A landscape with many peaks, sampled at points; each row gives a point and its height.
A climber steps from a point to the highest of its 3 nearest points, and stops where none of them is higher. Distance is the straight distance between rows; heights are no part of it.
(225): [182 126 118 139  92 163 122  86 121]  h=6.46
(585): [102  96 159 200 145 119 153 122 100]  h=4.68
(857): [117 115 135 158 124 108 119 146 143]  h=5.29
(54): [140  56 158 151 176 130 162 132 144]  h=2.93
(42): [125  55 150 135 184 122 163 154 136]  h=2.59
(583): [144 121 113 106 120 115  69 156 170]  h=6.06
(524): [120 151 112 157 103 142 136 113  81]  h=7.17
(385): [ 93  55 148 148 184 131 187 154  94]  h=1.12
(340): [182 180 111  93 146 150 152 102 107]  h=7.93
(12): [ 83 104 156 174 152 105 148 150 121]  h=2.40
(268): [ 76 133 128 104 123  99  89 167 166]  h=7.03
(719): [ 66 132 137 138 116 104 122 157 133]  h=4.78
(305): [144 170 105 128 118 154 158 101  70]  h=7.77
(36): [138 125 124 180  96 139 128 102  95]  h=7.06
(830): [171 202 125  78 170 130 152 113 130]  h=7.78
(38): [ 57 167 104  58 112 116 134 138 122]  h=5.55
(684): [205 162 109  90 132 157 138  91 124]  h=7.99
(120): [151 110 137 194  94 151 132  77 103]  h=6.93
(62): [140  90 161 190 128 125 139 107 131]  h=8.07
(897): [111 153 103 105 108 127 116 145 119]  h=8.51
(626): [109  98 156 185 145 111 147 133 119]  h=3.69
(203): [ 95 174 104 101 113 134 151 127  81]  h=6.27
(511): [185 144  98  89 117 147 107 113 137]  h=6.00
(518): [149 194 118 102 145 145 170 106  86]  h=7.47
(740): [163 120 116 125 107 133  84 125 159]  h=5.76
(320): [175 111 135 166  80 162 122  73 127]  h=6.49
(818): [176 133 107 111 102 143  96 121 146]  h=6.25
(787): [107  55 149 141 182 123 176 158 114]  h=1.71
(341): [132 122 121 129 121 111  89 152 162]  h=7.42
(377): [105 120 141 171 121 114 123 136 119]  h=7.94
(883): [178 103 143 153  92 153 110  85 156]  h=6.88
(979): [ 66 148 116  94 108 108 109 156 144]  h=6.40
(536): [149 144  97  90 116 130  85 144 146]  h=7.95
(827): [ 84 191 113  64 136 124 171 116  98]  h=7.16
(998): [172 163 100 100 127 146 134 115 110]  h=7.88
(962): [163  93 153 164 109 134 116 101 159]  h=8.00
(949): [ 87 155 115 137 101 130 136 132  90]  h=6.97
(34): [141  75 163 167 151 121 141 127 146]  h=4.72
(238): [143 142 103 113 108 131 107 137 129]  h=7.62
(331): [ 98  91 159 154 164 107 150 158 136]  h=1.35
(983): [102 140 115 117 107 117 107 153 139]  h=7.39
(596): [169 188 106  59 161 136 125 125 135]  h=7.66
(833): [122 119 132 178 107 124 128 121 109]  h=6.30
(604): [181 154 101 109 116 159 137  98 102]  h=7.83
(842): [134 163  95  63 128 126  94 152 139]  h=7.02
(469): [149 111 135 170 105 132 115 106 130]  h=6.53
(553): [140 148  96 103 109 132 107 140 132]  h=7.81
(35): [ 39 151 113  73 100 103 122 143 131]  h=5.46
(832): [ 60 145 114  73 120  99  86 164 159]  h=7.04
(51): [ 42 131 142 120 118  94 122 156 141]  h=4.74
(100): [129 141 115 175 101 150 137  98  71]  h=7.38
(778): [160 123 128 188  91 171 133  61  83]  h=7.31
(1006): [194 181 113  77 157 142 140 104 130]  h=7.90
(898): [ 72 114 148 127 145  91 117 170 156]  h=4.75
(566): [107 146 107  89 117 113  86 164 152]  h=7.40
(906): [158  70 176 171 140 138 142  97 154]  h=7.87
(262): [128 190 110  86 142 135 159 126  97]  h=7.55
(618): [150 153 102 121 109 150 136 112  96]  h=7.74
(953): [ 96 117 140 130 135  97 100 167 163]  h=4.13
(535): [159 121 117 140 102 135 101 119 145]  h=6.14
(714): [ 97 115 141 146 134 100 117 158 148]  h=4.02
(93): [124  95 147 118 164  97  87 167 185]  h=2.49
(219): [174 169 106 114 124 158 151 100  88]  h=7.82
(375): [110 142 109  72 128 106  62 171 166]  h=8.25
(136): [163 150 107 143 109 160 145  89  82]  h=7.69
(498): [122  91 152 140 157 101 114 159 169]  h=2.90
(236): [150 120 125 174  89 151 128  97 104]  h=6.83
(157): [111 201 124  88 147 132 179 106  84]  h=7.45
(964): [150 103 145 184 105 136 127  94 124]  h=6.32
(674): [118 110 146 201 118 129 135 101 100]  h=5.53
(471): [ 68 136 133 123 120 101 110 165 145]  h=5.93
(835): [ 70 111 158 153 146  98 142 163 135]  h=1.48
(890): [149 136 115 169  94 156 136  80  80]  h=7.54
(988): [ 81 135 133 167 112 112 135 138 109]  h=5.36
(914): [131  57 156 138 177 117 155 155 146]  h=3.06
(85): [112  70 157 165 176 118 167 143 119]  h=0.82
(759): [127 181 101  59 139 129 122 142 127]  h=6.59
(872): [167  79 174 171 119 151 127  80 162]  h=6.54
(586): [118 152 106 126 105 130 124 137 110]  h=7.89
(246): [ 91 168 103  67 120 127 115 152 126]  h=6.19
(123): [131 168  96  86 124 136 130 138 109]  h=6.38
(430): [145  64 161 139 172 124 147 140 158]  h=3.79
(277): [167  57 177 148 152 142 137 105 175]  h=5.85
(248): [147 200 117  70 158 132 153 122 117]  h=7.67
(848): [158 134 110 148  93 149 122 103 110]  h=6.60
(68): [ 79 129 127  89 133  93  73 174 171]  h=7.43
(825): [ 82 192 115  49 140 123 162 123 108]  h=6.90
(819): [148  76 154 131 169 104 110 149 183]  h=2.41
(873): [164  36 161 120 170 146 148 126 171]  h=4.79
(716): [ 81  85 159 154 176 110 169 163 120]  h=0.57
(270): [172 136 107 125  98 149 111 108 129]  h=6.45
(105): [157  90 147 147 129 120 101 124 178]  h=5.63

Where does a climber stop that starts at each point below?
(511): (340)
(331): (377)
(759): (536)
(471): (375)
(873): (906)
(949): (897)
(716): (377)
(818): (890)
(219): (340)
(535): (890)
(714): (377)
(618): (340)
(93): (375)
(604): (340)
(320): (962)
(832): (375)
(524): (890)
